Points, in no order, along strands that fork, close into loops and pass close to each other.
Points whose rows are less than 63 apart are linked; no others are. Some points are linked to none.
Noti: [-22   2 -15 -22 -11  -4 -13  16  11 -49   8   9  11 -10  39 -21 -30  25
  29  21  14  22 -20  31   8  29]
kana: [ 12 -25   5 -19   9 -12  -2  -8  -5  31  10   1   1 -24  -4  11   4   0
  -4 -23  23  -3 -23 -33 -12 -41]
rez: [  1  48   5  14  12   1   2   7  10 -43  -7   0   1  40  23  -1 -12  13
 -12   3 -36  20  28  22  -6  -4]
gar: [-17  16  29 -18  -5 -14  36  -4  11 -25 -30  -8 -16   4  -8   2 -16  15
   4  36  28  15  24 -16   9   2]
Samo: [-12  -1   5 -20  12   5 -20  26   1 -47  14  -5  12 -23  23 -29 -35  26
  25  16   6  28 -20  21   8  25]
rinuf: [  7  38  28  29   3  14  18   4 -18  15   9 -17 -11  -5 -25   4  14 -17
 -27  -2 -25   7  15  -4  -1  -8]
Vere: [-18   7 -15  14  -6  -3  15  -8  12  24 -12 -27  -9   1   4  17 -12   3
  -7   2 -18  -6   8  16  17  11]
kolem: [ -8 -26  33 -23  12   7   5  20  11  14  -9 -30  -6 -34 -13  13 -40  17
  18  13  17  15 -12 -16   4 -13]
vur: [ -5  22  15   0  26   7 -14  13   4 -18   5 -22   5 -14   2  -1 -22   9
   4  12 -34  19 -14  -1   9  -7]
meba: [ 15  -6  13 -15   3  -1  15  -9 -17 -14  -8  27  -4   0 -17  -2  27  -2
 -14   5  35   4   4 -39 -13 -11]
Lifi: [-13  -3 -30 -21 -20  -2  25 -26  52  18 -28  -2   3  31  10  36   2  -4
  16  10   9 -12  28  21   1 -37]
duv: [ -4 -20 -24   8 -20  -6   5 -17  -2  18  -7   9  -4   3   6   1  11  -7
  -5  -7  10 -16  -7  -3   3  17]
Rusal: [  6 -45  19 -11 -26  -7   8   5  -8  23 -34  -2 -23  13 -21  26   3   1
   3   5  45 -10  11  -6   4  -7]
Regig: [  2 -27 -16 -15  15  12 -34  10 -16 -34  28  12  21 -37   3 -48   1  10
  16  -5  13   8 -20  12   3  28]
gop: [-14   1 -34 -20 -11  -4  12 -16  45   8 -15  -2  10  14  23  25  -5   6
  19  16  -6  -6  -1  15   2 -18]
zivi: [ -9 -32  14 -11   9  -4  -1   8  -1  32   7 -32  -3 -45 -12   0 -35  10
   4  -6   8   9 -24 -14   5  -9]
zekik: [  7   7   6   3  15  18 -33  20 -16 -31  14  11  13   3   6 -17   5   0
   8   3 -21  11 -21   5   6   9]
zim: [ -7 -15   3  -1  27   7 -28   9  19  42  12 -33   8 -13   1  12 -23 -10
  14  -3 -39  -1 -25   7   3 -23]
Nopa: [  2 -11 -21  23 -29  -1  17 -18  -5  38  -5   6 -13  11  -1  13  21 -21
 -22 -25   1 -27  14   3  -3   6]
zik: [ 12  35  -9  17   3   6  17 -11   3  -8  -3  19  -5  19  -4   4  26 -14
 -17  -9 -13  -9  31 -11 -11  -4]
til: [-21   3 -18 -16 -20 -10   6   2  11 -44  -7  18   0   3  29 -18 -17  16
  21  27  27  14  -4  17   8  30]
lak: [-15  -8 -16   1 -36  -9  31 -17  11  -3 -37   9 -19  24   9  10  -2  -9
  -4  13  21 -17  23  10  12  22]
Berep: [  2  20   8 -16  20   5  -8  11  11 -32  -5   0   8   4  14   6 -13  11
  10  19 -15  21  -6  -6   4 -12]
pobe: [-22   7  17 -22  -4 -16  40 -20  10  -2 -24 -15  -8 -15  -8   9 -17  15
  -1  26  36   8  13 -25   6 -13]
tuzul: [ -4  41  28  27   8   1  20   5 -19 -16  10  -4 -13   1 -11 -14   5  -4
 -23   4 -15  14  16  -6   0  14]
zep: [ 15 -25  20 -17 -12   0  16   3 -12  -5 -31  23 -15  14 -20  11  17   2
   0  14  44   0  14 -21  -4  -8]
les: [ -9  31  11  31 -10   0 -18  13 -10 -46  -2   3   4  39  44 -19 -22  20
 -11  -5 -25  18  12  40  -5  28]
fodel: [ -4  -4 -21 -18  17  -7 -17  -6  -7 -39  30  15  20 -37   8 -41  -6   7
  10  -1  15  11 -18 -11   1  15]
Vog: [ 31 -35   2  -3  -8  15 -14  12 -26  14   5  27   0   5 -12   0  35 -14
  -3  -9  23  -6 -19 -10 -14 -10]
lat: [-14  27 -23  17   9 -11 -20  -8  -2  -9  26 -15  28  -9   8 -20 -11  -2
   2 -17 -55 -19 -18  22   9  20]
lare: [  0  19 -15  23   1 -14   9 -23   2  52  21 -29   3 -16 -22  14   8  -8
 -20 -32 -26 -16  11   1  -4 -20]
zavot: [ 17  24 -28 -14  29   0 -29 -13  25 -13  16   8  38   0  10   4   5  -6
  21  -9 -39 -11 -10  -8  -9 -16]
tusem: [ -8  17   7  32 -19  14  -7  26  -6 -26 -19   2 -10  42  26   0 -12   5
  -8  -5 -27  -2  14  40   8  31]
lomu: [ 17  38   1  21  -1   0  -5 -12 -23   4  40   1  22 -17 -21 -25  26 -27
 -18 -15 -31 -19  -9  -6 -13  -1]
fanog: [  5   1   0 -27  21   9  -9  -2  26  -7  -6  -2  12  -3  12  18  -8   0
  15  14  -4  10 -11 -19  -3 -32]
Kifev: [ -9  48 -29  22  13 -13   0 -16  11   0  21 -21  22  -5  -1 -14 -14   3
  -8 -25 -57 -17  10  26   3  14]
Fuled: [  3  39  22  15  17  -7  17  -5 -13 -34  13  16  -6   1  -4 -25  14  -2
 -16  12   1  18  15 -23  -4  11]
Dol: [ -4 -41  27 -16 -19 -10  19  17 -11  19 -30 -11 -20 -12 -28   8 -17  21
   9  15  46  -2  12 -10   6   6]
fetad: [  2  49  11   9   8   4  22   3  16 -34 -17   5 -12  39   7   8  -1   3
 -18   6 -16  14  45   8  -6  -9]
bude: [ -4 -27  -1   8 -19   6   2  12 -12   8 -17   2 -16   7  -3   6   1   0
   0  10  13  -3   0  10  11  27]
Gadeg: [ 11  25  -3  -2  15  -6  11 -21 -12 -25  12  32   2   1  -6 -20  28 -10
 -11   6  15   7   9 -39 -12  -2]
Tivi: [ 12  10  11  29  -7  19   4   4  -7  35   4 -15 -12   8 -19  19  18 -22
 -17 -12 -20  -6  17   9  -2 -14]
vineb: [ -1 -47  32 -23   5   8 -13  25  14  33 -17 -20 -13  -4  -7  28 -24   7
  22  11  26   7  -6  -6   0 -22]
sani: [  3  -3  11  11   5 -12  -2 -10  -6  50  21 -32   1 -25 -18  17   3 -12
 -15 -23 -12  -6 -11  -8  -2 -33]
fasuk: [  4  25  10   7   1   6  26 -10   3 -20 -21  13 -15  27  -7  10  14  -7
 -16   9   0   1  37  -8  -3  -6]
baz: [ -4 -18 -35  -9 -10 -16   3 -27  19  37  -5   0   7  -1  14  17   4  -2
   5 -14   7 -19 -10  -6   0 -11]
Rolo: [-12 -15 -18   7  14  -6 -20  -7   7  42  18 -26  14 -18   3   0 -15  -8
  10 -16 -32 -18 -31   9   5  -3]
ravas: [ 21 -18  -2  14 -24  -2  -2  -6 -14  53  12   6 -10   8  -7  17  30 -22
 -16 -31   8 -23  -7  -1 -12 -16]
peniz: [ 12 -43   8   0   2  20 -21  26 -25  17  15  -1   7 -24 -20 -21   3   1
   7  -6   4  -2 -34   9  -1  13]
saz: [ -8 -28  18   4   4  -7  -9   1   1  54   8 -33 -11 -23 -10  20 -15  -3
  -5 -17   2   1 -18  -7   2 -25]
rel: [-10   7  32  -6   0  -9  26  10 -12 -26 -17   5 -20  -6 -20 -14 -13  20
   1  31  35  18  20 -16   4  24]
zosos: [ 14 -43  16   7 -17  -3 -11   8 -12  57   5  -3 -22  15  -9  24  22 -13
  -8 -24  21 -10 -10   2  -6 -25]
Gusok: [ -9 -17 -13 -23 -12 -10   5   4  -3 -46  -4  28  -4  -9  11 -32  -2  20
  16  25  48  16   5   8   1  38]
Vogi: [ -2 -19   3 -23  -5   3 -16  27  -7 -53  -7  19  -1  -2   9 -31  -7  29
  23  24  35  17   9  22   0  40]
vebi: [ -7  -9   5  -4  -6 -11  19   6 -18 -32  -6  19 -15  -5  -9 -28   3  15
  -3  19  41  12  14  -4   2  39]
mivuv: [  3   7  10   4  15  12 -41  20 -29 -56  29  19  19   1  13 -35   2   7
  12  -2 -11  18 -17  19   4  22]
famu: [ -9   5  -7 -10  14  -6  -1  -9  -6 -20  14   6   8 -27  -1 -23  -7   5
   0  10   9  13 -12 -19   2  11]
Nunul: [ -2  43  11  13  11  -2 -15  10  -4 -47   6  -3   8  20  27 -11 -17  17
  -5   3 -37  23   3  18  -3   8]
bilar: [ 18   9  -3  10  17  14 -22   4  -2  15  13   3  16   7  -6  10  22 -19
   3  -9 -35  -8  -8   1  -6 -20]
dovu: [ -4 -19 -22 -23  -3  -3  -2  -8  28  11  -8   4  11   0  18  16  -6   2
  20  11   5  -3 -17  -2   3 -13]
gugi: [-11  -2 -19 -15 -25  -7  30 -25  32  -1 -37   6  -6  32   8  21   4  -2
   5  15  21 -15  28   4   7 -11]
Zap: [ -9   0  10  -1  27  13 -26  22  11   3  11 -32  13  -9   6   4 -31   4
  18   5 -43   9 -27  14  14  -6]
laga: [-10 -14  -9  13 -34   4  12   9  -6 -10 -30  14 -22  25   7   2  -2  -4
   1   9  14 -12  15  19  13  43]
bim: [ 18 -11   0   4   2  17 -10   8 -15  -8   3  22   1  11  -7   1  26 -15
  -1   3   5  -3  -8  -7  -6   4]
puz: [ 19  29 -23  24  -7  10   3 -17  -6   8  14  23   8  11  -5  -6  36 -26
 -17 -29 -19 -31  16   0 -16   9]
besa: [ -3  -5 -33  10 -20  -4  22 -25  18  30 -18   4  -7  18   2  21  16 -10
 -16 -18   3 -29  33   5  -3  -7]
piri: [ 11   8  -2   2   3  11 -14  10  -9 -31  -1  25   3  21  11  -7  16  -4
   1   6  -7   7   0   1  -1  12]
Bizer: [-10  -7   8 -22   9 -10  23 -13  -3 -10  -7   1  -1 -28  -9 -10  -9  17
  -4  13  33  13  -4 -31  -2  -3]
soben: [ 25  24   4  31 -13  28  -1   6 -10  25  18   7   3  12 -13   1  33 -32
 -20 -22 -32 -21  11  13 -12  -5]
Fulet: [  0  29 -27  18  10 -12   4 -26   8  24  17 -17  18 -13 -12  -1   1  -8
  -9 -23 -41 -17   7   3  -4  -3]
zan: [  9 -16  14 -15  14   2   0   0   6  13  -7  -4  -1 -11 -10  22   0  -1
   0   2  15   9  -6 -28  -4 -32]
tuvaz: [ -7   3 -18  13   8   0 -20  -3  -1  12  15 -13  16 -10   6  -8  -5  -6
   4 -10 -34 -11 -25  12  11  15]
sigak: [  8 -50  27 -11   0  -4 -20  14   2  50  -6 -11 -23  11  -7  30  -2  -3
   9 -13  27   0  -9  -7  -9 -39]
Nik: [ 20 -30  -8  -7  -8 -16  -7  -9 -17  41  20   9   0 -12  -5   4  20  -9
  -8 -38  15 -18 -29 -19 -11 -26]

A fork is a point with three links, a tip a point with one. Leave the first point through the second and follow the links. Name the first fork or tip that comes.
vur; Zap | ravas
Nunul; rez | Dol
Dol; Rusal | tusem
sigak; vineb | fanog
fodel; famu | Gusok

How many points has the smallest loop of links through each point below? Write - if it is on no loop.
lare | 22
baz | 9
fetad | -

Name the points in between on the shortest way along the links from the first point to the second, in order.
ravas; Kifev | zosos, sigak, vineb, kolem, zivi, saz, sani, lare, Fulet
rinuf; les | Tivi, soben, puz, zik, fasuk, fetad, rez, Nunul
vur; sani | Zap, zim, Rolo, tuvaz, lat, Kifev, Fulet, lare
Rolo; Nopa | zim, Zap, vur, Berep, fanog, dovu, baz, duv
Dol; Tivi | Rusal, zep, meba, Gadeg, Fuled, tuzul, rinuf
Gusok; fodel | vebi, rel, gar, pobe, Bizer, famu
